Points, in no order, along strands that fork, close into loops and pass close to each other.
(in the rows, 100 means zero)
Points whose rows are less than 51.8 apart are linked; no others are. Some points are linked to none.
masi: [100  98 101 110  80  78  82 113 118  98 104 115 138 100  99 112 107  94
  95 101 108  95 115  86 104  92 106 113 102  95  90 108 112 119]
Saz: [ 87 100 109 118 109  98  89  97 113 107 116  94 136  96  88 106  92 113
 116 114 109 110 130  93  99 111 107 101  86  67 119 122 121 110]
Pota: [ 97  94 107  85  98 103 116  83  84  89  99 100  82 101 108  95  96  87
  75 114  90  71  98  98  98  93  93 105 114 131 103  93  95  89]
Leka: [101 103 100  79 104 106 108  88  87 103 102  99  80 104 103 105 109  93
  90 108  92  83  98 103 103 100  94 101 109 113 101 102  97 103]
vik: [ 92  99 104  91  91 101 105  76  89  89  75  99 105  73 101  81  82  82
  75 109 103  83  89 103 103  89 104 104 104 140 104  94  91  71]
ratom: [ 90  79 115 124 110  87 102 117 124  90  97 123 125 108  90  86 108 102
  81  88 117  99 118  80  85  78 100 129  91  95 117  98 121 125]
memez: [109 114  90  98 108 111  98  91 104 104  82  75  78  91  99  88  98 114
 107  89  98 110  80 120 106 100 106  86  77 106  93 108  90  83]
Kesem: [ 93  83 102 122  96  83  99 128 111  87  82 127  91 115  98  92 123 109
  88  79 111 100  90  93  83  80 108 122  89 102 103  91 114 116]
rud: [ 99 109  87 104  81  80  64  89 101  94 107 104 129  80  95 100 104  88
  94 110 116  96 111 109 121 101 108 110  93  99  93 111 112  90]
bevu: [106  97 104 128 113 111 105 132 109  91  81 105  87  96  97  98  98 128
 117  84  96 130  98 101  81  95 101  99  89  85  94  95 105  98]
rab: [109 122  75  98 101  91  67  79 103 100 107  84  81  97  97  92 118 103
  91  98  99 100  83 123 110 119 112  96  73 102  84 116 112  80]
parun: [ 87 109 100  92  93  96  75  75  70 100  92  81  92  80  85  81 106  88
 110 114 118 101 108 119 118 103 104  94  86  96 117 108  99  80]
pifef: [112  99  93 132 113 109 108 112 122 100  68 103  93  91 106  87  87 127
 108  73 105 129  73 113  88  93 102  90  79  98  82  90  99  98]
vavod: [103  87  94 110 131  97 102 101 123  99 105 124 126 106 102  96 111 123
  79 106 103  94 122  89  76 100 101 110  90  84 104 107 116 132]
Dovel: [ 98  95 106  82  96  99 119 107 101 110 120 110 104 120 102 119 114  88
  88 115  87  83 117  87  96 105  88  95 130 101  98  98 102 126]
lep: [ 98  95  99  89 109 108 102  69  95  90  84 104 117  72  96  78  88  92
  74 119 102  85 107 110  93  97  96 104 102 120 114  99  90  78]
bakip: [123 110  77  94 112 100  99  85 119 100  93 109  90 106 115  91 112 112
  74  92  86  86  75 106  95 110 111  95  89 118  66 101 101 109]
geboz: [109 100  85 106 107  88  71  79  99  93  94 113 132  75  91  80 102  90
  68 116 121  82 119 118 104  99  98 126  97 123 117  99 113  88]
rano: [ 88 123  81 103  84 100  83 112  93 111 127  86  78 128  95 104 113  98
 132  94  99 112  86 107 105 129 114  95  77  72  80 107 109  89]
Rok: [118 101  83  80 111  99  93  86 100  97 116 117 111 102 106 104 111  98
  68 117  94  82 109 106  96 114  96 102 113 115  85 109 106 107]
lume: [111  90  78 100 131 128 126  91 114  92  83 113  90  97 111  74  92 142
  75  99  95 110  77 108  86  92 105  93  84 101  94  92  79  98]
niv: [111 110  78  99  97  88  83 111 110 110 112 105  79 132 104 105 133 102
  86  92  82  97  85 105  96 112 110 105  87 105  70 106 110 115]
Zer: [105 108 108  90  94 112 122  95 102 103  77  92 105  86 111 105  73  96
 115  95  96 104  83  89 107  90  99  86 109 103  95  99  80  84]
paseg: [126 113  83  69 118 104  96  78 100  95 111 107  97 109 115 109 110 105
  74 106  83  82  94 103  99 119  98  92 109 112  76 117  99 101]
ruzek: [ 89  95 122 116  80  99 100 130  85 106  94  94  89 110  88 108 103  97
 138  91 103 119 108  95  96 100  99 109 102  76 112  90 105 102]
giz: [100  90  93  98 112  97  92  76  92  88  93 116 112  79  96  71  97  92
  61 122 110  75 113 117  93  94  98 120 101 128 118  95 101  87]
lize: [101  90  83  97 108  99  95 105  98  94 112 116  63 130 110  95 137 107
  69 103  91  79  89 109  90  94 102 116  94 121  91  92 104 126]
tonu: [101 110  84  99 103  90  67  79  86 100  98  86  71  96  91  83 124 101
  87 102 107  93  91 129 109 107 108 109  76 114  97 109 114  85]
Baga: [ 95  83 119 102 100 115 110 126  85 106  98  93  50 117 102 107 101 101
 120  81  86 110  88  99  90  82  96 109 110 103 108  76  90 108]
midu: [118  99 102 124 107 113 111 117 128  97  75 118 126  86 110 108  74 124
 119  85 100 132  95  92  96  92  99  87  97  86  83  95  85 104]
Situg: [ 95 103 102  90  76  89  97 108  93 110 109 102  97 107 100 106 113  84
 106 104 100  97 102  94 108  99 102 100 108  96  92 106 100 106]
mege: [117 114  88  92  92  97 103  95 127 107  93 111 122  98 123 113  88  95
 101  93  90 101  77  87 107 101 107  88 100 105  66 105  94 102]
Duru: [ 88  98 105  86  90  92 112  97  87 106 132 109 109 119  91 108 119  77
  80 116  92  81 125  90 105 104  88  96 146 112 111  96 111 123]
lur: [112 109  99 121  93  95 104 105 125 107  77  95 103  92 108  94  83 107
 118  69 105 123  68 112  99  87 104  88  80 107  84  89  93  92]
mugu: [ 91  90 119 131  94  84  93 106 124  94  89 119 139  94  92  87  98  94
  90  93 123  94 121  80  93  70 108 129  90  98 116 100 113 114]
rilik: [ 87 102 118  89  87 107 109 101  67 108  99  77  54 117  98 104 107  83
 122  95 101  97  94  95 115  94  96  99 106 103 114  86  91  98]
dized: [103  91 118 118  83  96 112 115 118  95  67 113 113  88 112 103  84  91
 116  75 105 111  77  97  96  80 104 103 103 113  91  76  95 103]
Rin: [ 84  72 127 126  97  94 102 127  89  84  88 104  69  95  84  82 107 108
 106  83 117 106 103 104  86  69 102 121  85  91 140  83 109  95]
par: [ 92 100 123  94  86 104 128  99 103 108 104 101 135  87 104 128  79  82
 115 110  98 100 113  66 102  95  91  92 127  88 105  98  83 107]
lasut: [104 105 112 116  94 111 108 125  98 109  88  88  81  97  99 105  83 108
 140  78  92 132  86 103  96  99 102  90 101  86  93  94  91  90]
Belup: [105  83 116 104 112 126 130 113  93 101  84  90  62 102 108 101  79 110
 120  82  82 113  82  98  86  81  91  94 118 101 102  75  74  95]
nusu: [109 109  83 105 101  91  58  76 106  92  88 108 138  66  92  86  95  99
  77 113 119  96 114 117 108  98 106 115  80 113 109 109 103  83]
gol: [105 104 106  85 101 114 126  90 100 105  88  88  89 103 113 108  84  92
 102  98  83  91  82  91 102  93  98  90 112 112  96  98  85  91]
Seno: [ 85  89 121 110 117 101 105 112 109 109 119  94 121 102  89 109  99 110
 121 108 104 117 134  91  90 114  98  93 104  69 124 115 116 120]
rukep: [ 78 105  98 120  86  81  56  90 105 106 131 103 149  95  92 102  98  92
 109 110 120 100 128  94 119 108 102 105  93  74 103 116 120  98]
fav: [ 86  97 115 100  85  87 114  87  85 100 114 109 128  86  94  99  93  66
  80 115 101  79 124  89 105  98  91 106 134 128 111  92 105 100]
Zos: [ 90 108 101  89  79  90 100 109 103 113 117 104 122 107 111 129  94  79
 121 103  91  99 104  74 116 103  93  90 120  79  86 105  88 101]
Ratik: [ 93 100 111  94  92 112 120  88  99  97  66  88 108  76 104  94  79  93
 104  99 103  98  88 100 103  81 107  96 102 115 104  92  82  80]
lene: [ 91  91 103 100 114  98  95  95 101 107 110 100 109  96  92  96 109 107
  92 113 106  95 126 104  94 103 100 101  99  90 122 109 111 116]
zib: [103 114  98 106  87  94  98 109 116 104  91  95 103  95 107 105  92  97
 123  88 102 115  82 101 106  92 110  94  89 100  82  99  96  96]
Zepa: [109 105  76  87 104  80  68  85  98  93 140 114 144  90 100 111 103  82
  86 111 112  89 117 103 127 129  89 101 115 105  96 112 110  88]
rof: [104  83 100  91 128 124 127  97  94  90  90  99  83  96 103  87  92 131
  93 108  94  99  97 109  82  83  95  93  95  92 119  92  78  95]
rivov: [ 94 115  88  83 108 105  93 104  90 112 130  94  91 115  94 113 110 110
 121 120  90 106 113 105  98 126  98  80  96  68  96 115 110 108]
Vivab: [109 117  74  93  84  78  68  95 111 107 125  93  86 123 105 106 127  85
  88  88  83  93  81 109 110 119 110 104  91 105  69 110 111  96]
fomu: [ 93 106  87 124  80  70  65 107 109  94  83 111 100 103 101  81 128  92
  74  90 122  96  82 119  98  84 121 121  69 125  90 104 125  99]
debo: [106  94 103 126 120 110 108 138 111  93  98 109  94 113  97 107 109 131
 114  88  91 126 111  95  73 108  95 103  94  67  93  98 110 111]
Korak: [115 108  82  98 118 125 107  84 114  99  76  68  74  92 103  76  91 125
  92  81  98 109  78 126 101  96 100  79  74 109  95 109  78  77]
losan: [108  97 116 133  92 102 104 122 122  92  69 117 123  82 106 105  77 108
 125  74 101 127  87  95  96  81 102  97  98  96  91  84  94 104]
mumu: [100 107  91  97 103  83  73  70  82  99 120  99 137  75  84  89  94  74
  84 118 130  96 125 115 128 119  89 109 115 120 134 101 108  79]
fime: [103 102  75 104 112  93  87 108 101  97 104 107  78 122 103  99 134 123
  81 106  94  94  93 113  87 109 111 105  77 100  85 110 115 114]
gez: [116 104  90 112 114 118 112 118 121 103  90 102 117  92 105 114  74 128
 127  97  93 134 105  96 101 103  98  79  92  71  82 110  85  98]
faviv: [ 83 100 111 101  90  97  93  99  76 103  99  83  82 102  83  91 105 100
 128 107 120 108 116 110 105 103 100  97  87  79 122 100 109  95]
Mafus: [ 98  94 103 112 118 101 104 136 114 100 113 112 101 126  88 113 118 124
 106  98  94 114 117  91  74 115 100 105  93  71  98 105 118 122]
Siz: [113 112  98  72 110 125 133  85  98 108  92  90  97 102 113 117  78 101
  97 103  75  90  92  87  98 109  85  79 120 100  94 111  77  94]
tuv: [112 106  99  86  82  86  87  80  87  91 103 106 111  86 105  96  92  69
  71 104 103  80  92 100 117 112  98 110 120 143  92 104 105  76]
kesek: [119 111  69 100 125 109 106 100 118 104 100 110  83 119 114  99 116 131
  79  93  86  99  80 104  90 109 108  91  82 101  68 103  99 117]
bufeg: [ 91  98 100  92  76  83  99 129 115 117 122 117 127 118 100 129 103  84
 120 104  90 106 110  74 104 105  97  98 121  79  83 106  92 118]
tizum: [115 101  72 104 131 109 103 107 112 102  91 105  95 104 105  97 109 142
  90 102  97 109  96 108  87 109 100  91  77  88  79 110  99 105]
Pum: [ 88  82 123 129 115 103  98 126  97  84  91 101  79  99  80  85 107 120
 110  84 111 116 110 100  79  84 100 120  79  77 128  90 121  97]
nevi: [ 81  95 112  97 108 105 102  95  87 105 102  85  96  92  89  92 100 105
 112 114 110 103 125 107 102 103  98  95  96  82 132 107 111 108]
vulog: [112 104  94  91 100 100 112  96 115 103  88 105  89 112 116  99 102  98
  88  87  88  91  72 100  96  96 112  99  96 119  78  88  96 111]
Bovu: [107 101 110 119 105 108 106 127 115  99  98 102 119  96  98 117  84 119
 136  92  95 128 115  89  92 104  99  93  96  69  99 106  96 103]
mezoz: [ 87 106  98 120  97  89  64  90 109 103 113  96 146  87  88 104  87 107
 112 113 114 106 127  99 109 104 108 101  80  71 108 121 114  94]
dovi: [128 111  84  67 116 102  93  67  94  92 108  94 101 102 110 104  92  95
  70 107  84  82  90 105 105 133  93  94 117 125  89 120  91  80]
Mis: [ 91 101 124 105  78 104 106 125  77 114  97  84  74 111  96 113  93  84
 145  83  99 120  93  95 110  96  97 102 111  83 106  86  92  95]
sil: [114 100  82  92 126 134 123  80 113  95  76  90  86  95 114  73  86 128
  78  88  96 103  73 114  93  95  95  82  82 113  91  98  70  85]
gal: [ 97 100  93  96 101  92  82  81  84  94 101 100  80  93  95  82 115  93
  78 109 109  82 103 122 107  99 103 114  95 122 107 103 108  96]
mov: [ 94 101 121 102  94 112 118 115  83 109  84  81  80  91  98 113  85 100
 142  91  99 122  99  96 104  94  94  94 111  82 109  88  84  91]
kor: [101 111  86  88 103 100  97 111 107 110 127 102 113 110 101 122 104 111
 122 111  88 107 111  95  98 123  97  85  99  65  85 116 102 109]
tuki: [ 94 102  87 102 102  83  75 102 107 105 132 105 121 111  88 102 123 102
  87 114 105  99 129 108  99 122 101 102 100  84 102 119 130 116]
lam: [ 82  87 116 102 117 116 108 106  84 103  99  80  79 101  78  91  99 122
 123 109 107 111 120 113  90 103  96  92  93  74 139  96 103 101]
Pog: [ 93  94  95 119  85  78  84 113 116  93  82 121 101 100 101  87 121  97
  83  85 117  93  84 106  92  80 117 120  79 115  93  93 116 113]
kolip: [ 96 101  98  97 105  95  99 124 114 108 125 107 111 124  91 118 115 112
 110 112  93 106 122  94  90 118  97  96 102  70  97 115 112 126]
Zuber: [ 94  98 104  85  86  87 110 120 103 118 127 109 112 127  96 125 115  84
 108 111  87  98 118  80  99 108  91  98 127  83  94 104  99 129]
Zibu: [103 101 108 115  97 116 104 125 101 104  94  91  94  96  89 108  87 119
 141  93  97 130 107 100  95 105 100  93  97  69 101 102  97  91]
Moru: [107  88 116 105 107 122 121 129  90 106  95  97  61 116 110 115  90 105
 122  76  74 119  93  94  84  87  95 100 124  94  92  76  83 110]
Bupum: [ 93  95 106 122  95  84  80 101 116 104 107 112 148  93  91  99  99  95
  86 106 117  93 127  88 102  83 105 121  98  95 109 112 118 120]
poko: [ 87  96 101 106  92  80  67  85  94 107 137 100 142  95  90 100 102  82
 103 110 118 103 133 100 121 113  96  98 113  85 113 110 120 100]
Sagel: [ 81  90 124 102  82  98 120  95  88  96  84  94 105  80  92 100  89  83
 108 108 112  91 112  90 102  83 100 107 111 106 123  90  94  96]
Zopu: [ 86 101 118 100  74  95 112  87  92  96  97 101 124  76  98 104  86  69
  92 111 109  86 111  82 110  89  97 107 120 117 109  94  96  93]
vibu: [109 110  85  91  91  94  96 104 128 108 111 114 135 101 118 125  89  97
 108 102  88  99  95  81 110 104 100  93 109  87  70 112  90 106]
Zasip: [115 107  98  83 109 118 126  87 103 100  90  88  76 118 121 102  88  97
  88  92  72  79  77  90  96 104  99  87 110 126  86  92  82  97]
pov: [ 97 114  98  90  87  96  81  79  82 100  94  82  81  93  96  90 105  85
 110 102 103  98  88 111 123 105 103  93  90 100 100 111  97  79]
buda: [ 96 107  93  94  70  78  72  91  95 100 113 104 117  90 102 102 107  70
  98 101 110  93  98  94 125 102  99 104 110 103  87 106 106  90]
puda: [ 93 109 104  83  93  98  94  81  84 108 108  91 119  84 100 109  88  87
 117 113 104 106 113  89 114 110  90  78 107  79 110 106  90  86]
kifor: [101 104  79  96 106  90  85 115 108  99 120 114  94 124  95 103 136 116
  81 112  96  92 114 107  87 116 104 106  91  95  88 117 123 124]
Govon: [103 111  83  77  98  86  75  77  91 100 130 104 125  87 107 115  98  79
 102 110 102  94 109  97 124 129  84  87 121  92  93 114 102  82]
sosu: [ 89  75 129 116 115 110 109 120  85  96  99  90  73  96  80  88  98 121
 122  94 106 113 116 104  84  90  95 108  94  75 141  92 109 101]
tif: [ 96 108  90  87  82  83  78  96  88 107 123  97  98 111 101 104 117  80
 100 108 101  92 101 100 118 117  95  98 110  93  86 110 107  99]
vozof: [ 76  97 121  97  84 100 101 105  60 108 101  81  66 113  86  94 109  88
 130 106 118 103 111 104 114  98  91  94 101  91 123  87 104 101]
zom: [117 112 101  92 100 118 131  98 121 108  84  94 114  93 120 111  64  93
 112  87  86 110  77  84 105  99 101  78 111 104  75  98  75  85]
Buku: [ 81 112  89 100  82  96  85 115  89 103 126  91  92 125  91 106 114  91
 138 107 106 109 104  98 104 125 103  93  88  64  90 106 110  94]
Kimot: [ 97 105 104  87 100 111 111  76  96  96  81  91 121  71  99  95  82  93
  92 113 101  96 108  96 102  92  98  92 105 107 111 104  87  83]
Gegu: [ 96  90 131 111  90 111 132 103 112  92  66 108 136  75 107 108  62  90
 112  99 105 103  99  77  96  79 103 100 112 111 103  82  79  93]
mola: [ 85  95 113 100  87  83 111  90  85 100 132 111 129 105  86  99 108  69
  74 116  98  81 130  89 110 105  90 106 154 131 116  93 115 111]
ratig: [ 88  86 130 110  86 109 131 101 102  92  61 101 109  73 102  94  71  93
 114  93 110 102  89  91  95  70 105 100 105 114 113  78  82  84]
Naf: [114  92  74  99 130 117 112  86 107  92  93 112  72 111 112  77 111 140
  72  98  90  98  75 111  83  96 105  96  76 105  93  93  91 112]
nitep: [108 121  74 106  89  80  64  90 110 104 111  90  79 112 100  93 128  97
  88  86  95  95  76 122 109 116 118 103  71 115  74 104 119  91]
vage: [ 85  82 135 119  90  97 108 135  93 103 106  98 103 110  81 106 108  93
 134  88 103 120 122  85  91 100  91 113 113  71 121  94 112 114]
pesu: [104 115 103  72 104 115 127  97  93 116 109  90  97 109 113 128  84  93
 116 102  77 100  98  80 104 115  87  79 125  85  96 109  81 100]
kom: [ 98  74 101 113 111  94 104 128 108  85 104 129  84 125  98  83 124 117
  75  90 106  93  99  93  75  82 102 121  88  98 114  86 110 122]
bude: [112 109  92  75 100  86  92  76  76  89 116 105 121  89  96  97  91  78
  66 112 112  81 102 105 117 130  89 108 123 143 106 108  97  71]
Tesog: [100  92 101 107 105  88 100 112 117  98 100 119 125 106 100 107 106 109
  94 102 102  97 118  91  87  96 104 109  95  88  96 105 108 124]
sudof: [ 89  98 109  88  92 105 110 100  76 101 104  91  64 113 100 102 113  87
  98 104  97  83  97  99 108  89  93 107 109 117 113  88  98 108]
kuvov: [102  99 108  73 104 118 123  92  83  97 113  84  59 129 115 115 100  83
  88 102  71  72  87  80  97 102  86  95 122 130  99  90  85 109]
Kepi: [112 106  84  89  99  84  81  91 100  98 132 117 132  96  98 108 114  89
  75 113 100  90 118 105 110 118  95 106 114 109  92 112 112 107]
nulet: [ 97  83 113  88 104 121 119  98  79  89  96  80  49 109 104  90  97 102
  97 100  92  89  79 104  97  79  98 104  95 120 122  79  85  94]
rol: [ 90  76 119 103  96 116 108 115  76  92  97  79  40 113  99  93 103 102
 113  87  98 104  80 106  97  76  99 113 100 112 125  71  91 104]
som: [100  99 106 119 110  96 100 118 118  96  95 106 122  98  94 109  96 125
 115  98 105 117 116  91  88  99 105 103  86  76 100 105 106 113]
lolo: [ 83  73 126 122  81  93 106 121  86  86  76 101  69  96  94  85 104  95
 105  81 117  98  84 105  92  64 107 120  98 113 127  75 103  95]
Zes: [ 93 106 110  95  91  96 113 107 107 113 110  98 130  92 103 129  82  89
 133 103  94 112 113  76 111 104  95  88 115  71  99 103  87 102]
bab: [106 116  93  83 101 103 110 108 101 116 117 100  97 112 107 120  98 101
 124 107  81 108  98  88 105 113  90  86 112  75  85 111  90 104]
zavim: [ 86 108 103 102  84  90  74  71  73  96  88  89 112  68  82  83  92  77
 105 114 129 101 114 109 122  89  99 103  89 104 124 103 104  77]
Barav: [103 108  98  91  97  97 104 101 120 104 112 109 145  94 106 128  87 101
 111 112  94 104 118  78 103 100  95  91 113  79  91 110  92 115]
popum: [110  90  81  98 119 107 102  99 103  94 102 111  66 123 113  86 121 119
  72  95  87  86  78 105  88  93 112 107  84 116  91  85  97 120]
sumiz: [ 85 105 102  94  97 110  96 110  80 107 119  85  85 117  88 105 106 111
 137 110 105 116 111 108  98 127  98  87  90  63 108 104 111  98]
rimor: [ 99 100  95 106 108  85  72  73  97 106 122 100 148  79  93 101  94  86
  90 116 121 101 132 110 119 114  96 106 110 101 126 110 114  96]
fazu: [ 89 103 115  99  84  94 105  92  90 103  93  91 115  82  91 108  86  88
 120 108 110 102 113  88 113  93 103  94 105  88 116 101  93  96]
gog: [102  79 101 100 108 102 117 124 109  93 105 127  83 129 104  98 118 115
  85  93  96  90  93  92  79  91  98 112 103 101  96  87 100 131]
vasem: [102  75 109 117 126  96 114 116 122  92 104 130 118 114 100  88 109 117
  76  95 105  99 109  80  74  91 101 118  93  86 110  94 114 133]
dazi: [ 85 100  98 104  86  81  79 102  98 106 127 103 120 107  85 101 112  89
 105 112 108 104 125  95 110 111 100 102 106  81 109 111 121 114]
sute: [100  93  97  91 118 106 110 101  99 101  95 102  98  93  96  97 102 122
  98 108 102  94 109 106  87  99 101  97  90  90 106 105  98 109]
Fomi: [101 109  99  84 105 104  94  69  93 102  98  91 126  72  91  99  87  91
  95 118 103 102 115 106 111 110  92  89 107  94 113 113  95  86]
feve: [ 93  86 132 112  93 106 132 101 111 100  87 107 142  82 100 120  70  90
 110 105 102  98 117  68  93  84  99 103 119 101 108  89  82 109]
kazo: [120 123  90  94  95  98 115  91 127 110  91  95 116 101 125 107  71  87
 101  80  82 101  66  91 108 104 102  80 103 110  71 100  85  91]
lut: [105 107 101  82  93  97  90  72  82  88 107  81  59 114 103  95 107  73
  72  96  92  73  88 102 117 116  92 104 114 144 104  97 102  85]
tukuv: [113  92  93 106 109 106 114 123 114 104  95 123  86 120 113 105 111 119
  97  82  88 106  83  91  83 100 101 105 102  97  76  86  96 130]
dufa: [ 96 102  86  91  99  85  83 109  98 105 137 109  99 130  89 104 136 100
  84 115  94  95 123 105  95 121  93 101 107  92  93 114 126 122]
Nenim: [114  96 100 102 109 111 119 112 111 107  92 104  75 115 114 101  96 111
 104  76  85 103  72 100  88  92 103  96 102 109  81  80  87 110]
dav: [123 110  87  74 114 116 109  80  97  99 104  91  75 119 115 109 100 102
  81 100  73  83  88  97 101 115  95  89 109 120  84 107  92 101]
gapu: [106 119  79  97 100  98  89 110 104 111 119  89  82 120 101 108 110 107
 119  95  84 111  87 103 103 121 110  92  82  83  74 111 104  96]
falam: [ 98  95  87  91 109  97  87  93  87  92 111 109  72 111 102  86 129 104
  70 110  98  75 102 119  93  92 101 113  95 122 104 100 113 109]
bagis: [ 94 107 103  96  97 109 102  90  90 103  83  78  80  86  96  93  97 101
 115  99 105 103  86 112 112  91 106  92  87 105 105 101  92  83]
rete: [106 113  90 103  80  83  73  84 110  96  90 104 115  84 107  91 104  78
  84  93 109  92  81 116 110  92 115 107  90 128  82 103 110  88]
mip: [112 104  91 136 116 118 100 123 120 101  78  95  85  96 100  96  85 130
 119  82 102 142  86 116  83 102 101  88  79  84  78 100 100  90]
bidab: [106 106  86 114  95  85  55  85 111  95 110 112 142  81  94  97 102 101
  82 111 116  97 124 109 112 102 107 114  83  99 103 117 119  95]
Fon: [103  94  88  90 133 132 118  95  98  94  88  82  74  91  99  83  94 144
  99 105  98 110  97 120  86  93  91  85  82  90 113 105  79  90]
Visot: [106  86 104  94 122 132 128 101  97  96  87  89  67 102 103  93  83 123
 103  92  88 106  82 105  87  86  94  91 106 101 105  85  75  95]
Putil: [106 103  98  70 117 114  97  65  79  89 103  90  75 102 101  90  98  95
  68 113  93  80  95 113 102 113  88  98 114 134 107 107  91  85]
Dero: [108 108  93  83 107 101  97  87  94 105 102  97  95  96  99 101 107 104
  97 113  95  92 106 108 102 109  99  93 100  97  96 113 103  99]
doz: [ 83  75 134 114  86 102 134 108  90  93  77 100 105  79  97  96  78  85
 111  97 111  93 104  84  93  72 103 110 114 112 127  76  84  94]
Zoso: [ 99 108  87 117  80  72  63  86 106  95  84 102 105  82 100  77 114  83
  80  86 120  92  76 131 107  83 120 118  71 135  89  97 118  88]
nonid: [ 86  81 115 106  89  98 106 111  82  91  87  89  53 103  94  86 106  95
 105  87 111  92  81 113  99  72 104 118  90 119 123  78 100  99]
bir: [105 108 103  91  86  96  98  75  97  92  85  97 116  83 113  94  82  73
  74 104  97  82  83  96 110 104 104  96 114 135  87 104  96  72]
dufez: [110 117  81 106 109 105  98 112 112 109 100  86  70 115 104 100 107 119
 105  85  89 113  81 113  97 111 110  90  74  99  80  99 102  97]
moz: [105  90 108 109 101 108 116 111 108  94  73 106  96  86 106  97  90 107
 114  87 103 109  87  99  93  83 106  99 100 102 100  87  89  98]
bomo: [110  99  83 104 129 120 111 106 105 100  84  91  79  99  97  88  97 146
 104  97 100 118  94 115  89 101  95  89  80  85  94 104  91  93]
Nez: [ 93 106  97 101  91  91  76  68  77  94  93  95 126  65  81  83  85  71
  87 116 127  94 118 116 122 105  92 112 107 119 128 103 101  73]
velu: [ 94 102 107 104  68  84  87  89  95  99 106 105 137  81  97 108  94  69
  95 107 113  92 112  91 123  94 100 107 117 109 100  99 102  91]
vuzul: [ 96  90 114 105 102 106 116 115  92  99  84  96  89  91  95 104  93 111
 123  95 103 108 101  98  94  86 100 103 102  88 113  92  93 103]
norik: [118 115  74 125 111  96  97 116 125 105  92 100  88 116 108 104 108 124
 104  83  98 123  75 113  90 112 111  90  69  95  66 103 110 105]
laf: [ 96 106 108  97  79  91 105 104 100 105  90  96  99  94 107 109 101  83
 112  95 103 100  88  95 113  89 106 103 107 105  95  97  98 100]
bule: [ 97  90 109  83 113 127 129  82  85  88  86  85  66 102 109  89  86 105
  88 106  83  81  77  99  94  86  95  91  99 126 114  88  77  86]
diluf: [ 96  91 110  79 107 117 130  88  80  92 102  94  70 112 113  96  89  93
  80 112  77  74  88  88  91  94  88  96 116 129 109  87  86  95]
nilub: [123 112  79  72 105  87  84  75  89  87 122 105 114  98 102 107  98  83
  69 108 104  83  94 108 115 138  92 106 120 127  92 117  99  77]
favek: [ 81  88 131 115 102 100 106 127 100 112 121  93 108 121  82 105 107  99
 126 102 108 117 132  89  93 111  99 102 107  67 127 108 121 119]
kobiz: [106 105  97  98  89  92  97  90 113 101  83 105 103  95 112  94 105  86
  86  91  97  89  74 108 101  90 113 100  96 125  76  93 102  99]

How many points has the smallest loop of links through each point below? Write 0 if it is on no loop.
Zes: 12
geboz: 14
lize: 27
Kimot: 8
kobiz: 11

A fork is a point with three links, a tip a point with one. Leave the first point through the second and follow the links. Name the first fork or tip that comes.
bakip / kesek: rol
kifor / fime: poko
kolip / Mafus: buda
Zes / Zos: Zopu
Nenim / tukuv: vulog
laf / zib: kor
